Each scene shows the same named points in several views. A view is turned or mirrored, and shifted as a whole, has a little noise and may leave points out.
In the rows, zero is written as 128.

Scene 1
View 1
j163: [142 104 104 126 200 125  56 147 206 141 136 197 123 198 139  47 129 160
 214 133 222 150]
j402: [140  93 132 126 170  98  94 145 147 145 165 164 136 143 142 101 134 165
 201  97 190 127]
j956: [122  88 177 149 133  80 137 117  78 122 168 116 138 102 112 110 144 139
 157 104 174 131]
j60: [150  84 130 110 173  94  94 148 158 156 158 172 128 146 140  99 132 171
 203  95 191 126]
j819: [158  63 137  76 147  76 117 148 127 172 159 158 112 103 135 140 147 180
 178  64 171 108]
j317: [144  80 119  98 157  94  91 147 137 157 160 164 124 124 144 132 155 173
 190  73 175 110]
j198: [118 108 139 162 162 106  94 127 126 119 163 145 146 151 130  85 142 140
 186 118 193 138]
j679: [144  85 146 120 162  83 112 146 132 153 172 155 134 127 139 114 131 171
 197  86 180 121]
j285: [102 123 118 180 166 119  72 133 123 110 181 140 168 156 153 104 153 142
 203 102 182 127]
j387: [131 110  97 139 188 120  57 153 174 139 168 179 148 175 162  96 140 167
 222  97 195 126]
j664: [148  76 144 101 151  79 115 147 123 160 168 152 127 111 137 132 141 173
 185  73 172 113]
j926: [102 117 114 165 152 126  69 124 116 106 157 138 147 150 138  98 170 130
 178 109 188 131]
j590: [104 136 127 205 194 131  66 128 164  96 166 157 170 202 140  36 124 131
 216 153 217 159]
j763: [109 109 134 163 153 113  88 123 112 113 161 136 144 143 132  95 159 133
 179 111 187 133]
j927: [125  97 108 124 161 115  72 138 138 134 154 158 128 147 143 106 165 152
 186  94 187 124]
j392: [119 109 159 177 160  89 114 136 107 122 196 131 171 131 141 110 126 155
 202  98 175 125]
j224: [109 112 128 165 155 111  86 131 109 114 175 136 156 139 145 111 156 140
 187  97 178 125]
View 2
j163: [ 87 135 152  84 131 108  77  54 105  93  97 159  90 157 169 123 156 132
 106 134 137 200]
j590: [137  94 120 139 128 120  34  33  58 152 110 137  96 110 168 123 159 150
 110 124 146 219]
j402: [ 98 147 132 131  97 155 128  78 106 132  90 131 112 137 159 143 137 128
 118 109 112 138]
j317: [ 81 164 147 128  89 156 151 106 125 133  81 132 119 134 151 142 143 116
 119 106 103 100]
j392: [130 130 101 177  86 175 122  64  77 179  96 108 123 105 159 152 124 137
 123  94 110 133]
j763: [120 107 123 166 106 156 100  83  96 182 103 140 119 110 151 136 170 138
 113 115 124 131]
j927: [ 98 136 147 138 100 141 109  98 108 154  88 136 117 112 151 129 167 124
 115 113 115 121]
j387: [ 92 158 153 108 105 117  86  74  89 116  78 123 104 115 163 121 144 123
 120 112 118 162]
j926: [116 107 136 162 108 142  83  91  96 183  98 141 119  95 149 127 184 135
 113 120 127 130]
j956: [128 103  92 195  93 205 158  86 114 203 114 140 128 134 149 165 149 141
 114 103 111  97]
j198: [121 111 120 155 108 157 103  70  95 169 105 141 114 122 156 141 158 141
 112 116 124 145]
j679: [100 152 123 141  90 171 150  82 112 142  91 128 118 142 158 153 126 125
 120 101 107 119]
j285: [122 125 131 160  97 138  80  77  77 174  89 115 120  82 155 125 158 133
 120 107 120 143]
j224: [120 122 128 168  95 155 103  87  90 183  94 125 123  94 150 133 161 132
 119 108 116 123]
j819: [ 77 168 136 133  82 179 189 110 141 133  85 136 123 158 151 157 130 114
 119 100  95  79]
j60: [ 91 155 136 119 101 152 137  80 116 121  92 136 109 151 160 145 132 125
 117 110 112 139]
j664: [ 91 159 127 143  83 178 171  99 127 145  89 129 123 144 153 156 128 120
 120  99  99  96]
View 3
j392: [128  61 124 175 157 152  85 105 156 131 136 129 122 146 141 137 124 110
 159 129 123 178]
j60: [115  93 118 135 127 125  93 125 123 104 169 120 167 182 160 100 152 133
 149  91 131 153]
j163: [ 69 141 109 107  97 129  96 113 132  77 131 150 224 188 158  94 185 164
 155 130 145 135]
j590: [ 64 129 116 143 122 161  91  84 176 101  72 174 195 145 137 137 167 146
 167 189 140 159]
j285: [ 99  84 129 139 176 136 116  96 157 115  98 136 149 153 145 137 123 130
 151 140 145 174]
j317: [123  78 124 124 157 113 114 133 110 112 173 102 144 183 166 101 135 127
 138  70 135 157]
j387: [ 98 100 118 122 144 108 101  99 138  83 130 138 194 184 157 106 135 157
 160 117 154 156]
j402: [112  90 119 139 136 130  97 122 128 109 156 121 158 174 156 108 147 129
 150 101 132 156]
j927: [100  92 128 119 169 125 129 121 128 115 128 118 151 168 155 117 139 130
 138 104 143 159]
j664: [137  67 122 143 150 127 101 138 112 124 187  99 124 175 162 105 136 111
 139  69 121 159]
j198: [ 97  97 124 142 147 157 108 119 146 127 121 134 142 149 145 130 156 117
 144 133 127 164]
j926: [ 85  98 133 123 179 146 136 113 146 130  92 130 138 148 147 135 145 121
 135 133 139 165]
j763: [ 95  94 130 136 166 154 123 119 146 134 108 127 131 146 145 134 150 113
 138 131 131 165]
j679: [126  75 121 150 137 133  91 127 126 118 173 113 139 173 158 109 141 117
 148  89 124 161]
View 4
j224: [113  96 125 159 142 123  83 106  82  37 110 137 126 127 134 176 169  95
 184 112 122 147]
j317: [119  72 113 119 143  97 109  94 119  90  69 116 117  79 135 174 183 115
 178 130 110 131]
j285: [124 106 134 154 140 137  73 116  86  28 126 151 128 128 136 191 164 101
 195 104 123 136]
j763: [110  98 123 165 139 130  70 112  76  49 112 130 128 140 138 160 179 110
 182 107 131 154]
j60: [125  83 115 129 131 127  80 121 109  89  73 114 119  74 132 178 190 141
 176 117  99 116]
j402: [122  86 117 137 135 126  79 119 103  76  81 120 122  83 132 178 188 128
 174 116 104 121]
j392: [104  87 110 168 138 132  77 116  61  13  94 138 118 106 124 189 177  81
 157 119  93 130]
j590: [141 131 150 179 115 198  14 166  74  36 147 147 137 136 132 183 175 153
 199  74 116 117]
j664: [105  64  97 132 145  95 108  93  98  78  54 108 110  75 130 169 192 103
 157 134  98 136]
j198: [116  99 121 167 132 142  60 123  76  53 105 126 127 124 135 165 184 122
 176 104 118 140]
j927: [124  95 128 136 142 117  91 103 109  73 102 130 126 112 142 173 175 119
 197 114 128 141]
j819: [105  56  94 119 147  80 121  84 112 100  41 100 108  64 135 162 196 111
 158 144 101 135]
j387: [148 104 142 119 130 145  73 131 126  73 111 143 125  83 134 202 170 143
 207 104 108 107]
j679: [112  75 105 139 136 115  89 110  94  70  66 115 115  78 130 177 190 113
 160 126  96 125]
j956: [ 80  71  89 185 145 103  85  92  46  40  68 109 117 132 132 141 198  82
 138 127 111 167]
j163: [158 114 144 129 116 176  38 157 126 113 108 122 131  85 137 175 190 199
 205  87 112 102]
j926: [119 107 133 161 142 129  74 108  86  49 125 136 132 149 142 164 171 111
 198 102 141 156]
View 5
j387: [ 96 122 128 147 191 110 153 116 113  94 155 122  93 110 158 164 140  83
 122 158  65  69]
j198: [116 125 179 147 180 143 123 141  84 104 134 140 128 120 134 133 150  90
  98 142 110  84]
j317: [ 97 154 179 146 162 117 111 126 110  86 172 123 132 101 170 183 123  49
 144 108 106  51]
j402: [110 144 168 133 167 115 127 137 106  88 169 124 138 103 161 165 141  69
 112 143  97  55]
j60: [107 142 172 135 164 113 134 134 112  79 181 129 129 112 165 168 136  64
 112 141  90  54]
j224: [107 133 168 154 190 151 110 133  80 117 114 126 131 104 136 145 147  91
 124 127 120  87]
j392: [116 155 166 127 175 143 103 154  78 110 125 112 168  79 143 148 162  95
 114 142 126  69]
j956: [124 155 228 138 159 162  83 162  67 105 134 137 182 107 134 139 152  77
 104 108 160  75]
j679: [109 154 181 129 161 121 113 143 100  88 168 122 152  97 162 168 141  65
 120 130 111  53]
j927: [ 98 130 169 161 184 134 120 120 100 103 142 130 110 114 149 161 129  72
 133 118 103  77]
j926: [105 115 175 169 195 156 118 124  82 119 113 139 109 123 126 137 142  91
 119 121 114  98]
j163: [111  96 149 145 183 103 180 118 127  78 192 152  74 153 154 146 133  77
  82 179  46  70]
j763: [111 125 184 157 185 154 115 136  82 114 122 138 126 121 130 136 146  90
 109 126 120  91]
j590: [123  87 134 147 209 141 167 134  88 113 122 146  93 137 118 105 169 126
  61 201  72 102]
j819: [101 172 204 136 144 114  97 136 111  76 187 123 156  97 179 192 119  36
 144  94 121  39]
View 6
j763: [149 140 121 121 117 140 108  85 131 118 178 150 125 116 121 142 147  95
 159 152 135 134]
j392: [156 157 130 107 130 122  95  93 112 132 157 169 124 142  93 113 170 129
 156 158 167 133]
j285: [163 159 112  99 129 148 106  80 121 128 163 138 136 112 119 115 167  84
 156 165 132 116]
j402: [130 125 132 104 133 124 126 140 130 118 157 172 108 107 102 113 151 100
 138 122 150 154]
j387: [135 133 122  83 141 144 127 147 128 114 144 142 121  79 110  83 160  60
 122 112 132 139]
j664: [126 111 132 101 128 102 152 148 125 137 165 208  80 125  98 137 154 126
 152 141 165 160]
j679: [130 123 134 105 132 111 131 140 125 127 158 190  96 122  96 122 155 119
 146 131 163 157]
j926: [153 141 111 115 118 149 115  80 132 119 180 142 129 105 131 140 147  79
 157 156 122 128]
j317: [126 108 125  88 132 112 163 154 127 136 162 196  81 105 108 131 152 101
 147 138 149 154]
j163: [114 123 137 117 137 155 104 161 151  74 152 123 133  64 111  88 129  48
 102  63 124 162]
j819: [116  95 134  96 126  94 173 164 128 140 169 221  65 119 101 145 148 126
 152 140 164 170]
j60: [123 117 137 106 134 121 132 157 133 115 156 176 100 102 100 111 148  99
 132 109 154 161]
j956: [147 133 134 141 109 110 107  81 126 129 189 195 106 158 104 170 146 153
 179 167 166 151]
j224: [157 144 117 106 124 137 116  87 123 130 169 157 120 118 116 130 160  97
 160 161 140 127]
j590: [152 171 131 133 131 172  51  84 137  78 155  91 175  96 110  86 148  62
 124 101 127 129]
j198: [143 140 128 124 123 138  99  97 134 108 172 151 130 117 112 129 147 100
 148 134 143 142]

Which points are out of place in each view (at most two, in the order of its rows)? Write none if all are in place.
view 1 -> j927
view 2 -> none
view 3 -> none
view 4 -> none
view 5 -> j402, j392
view 6 -> j285
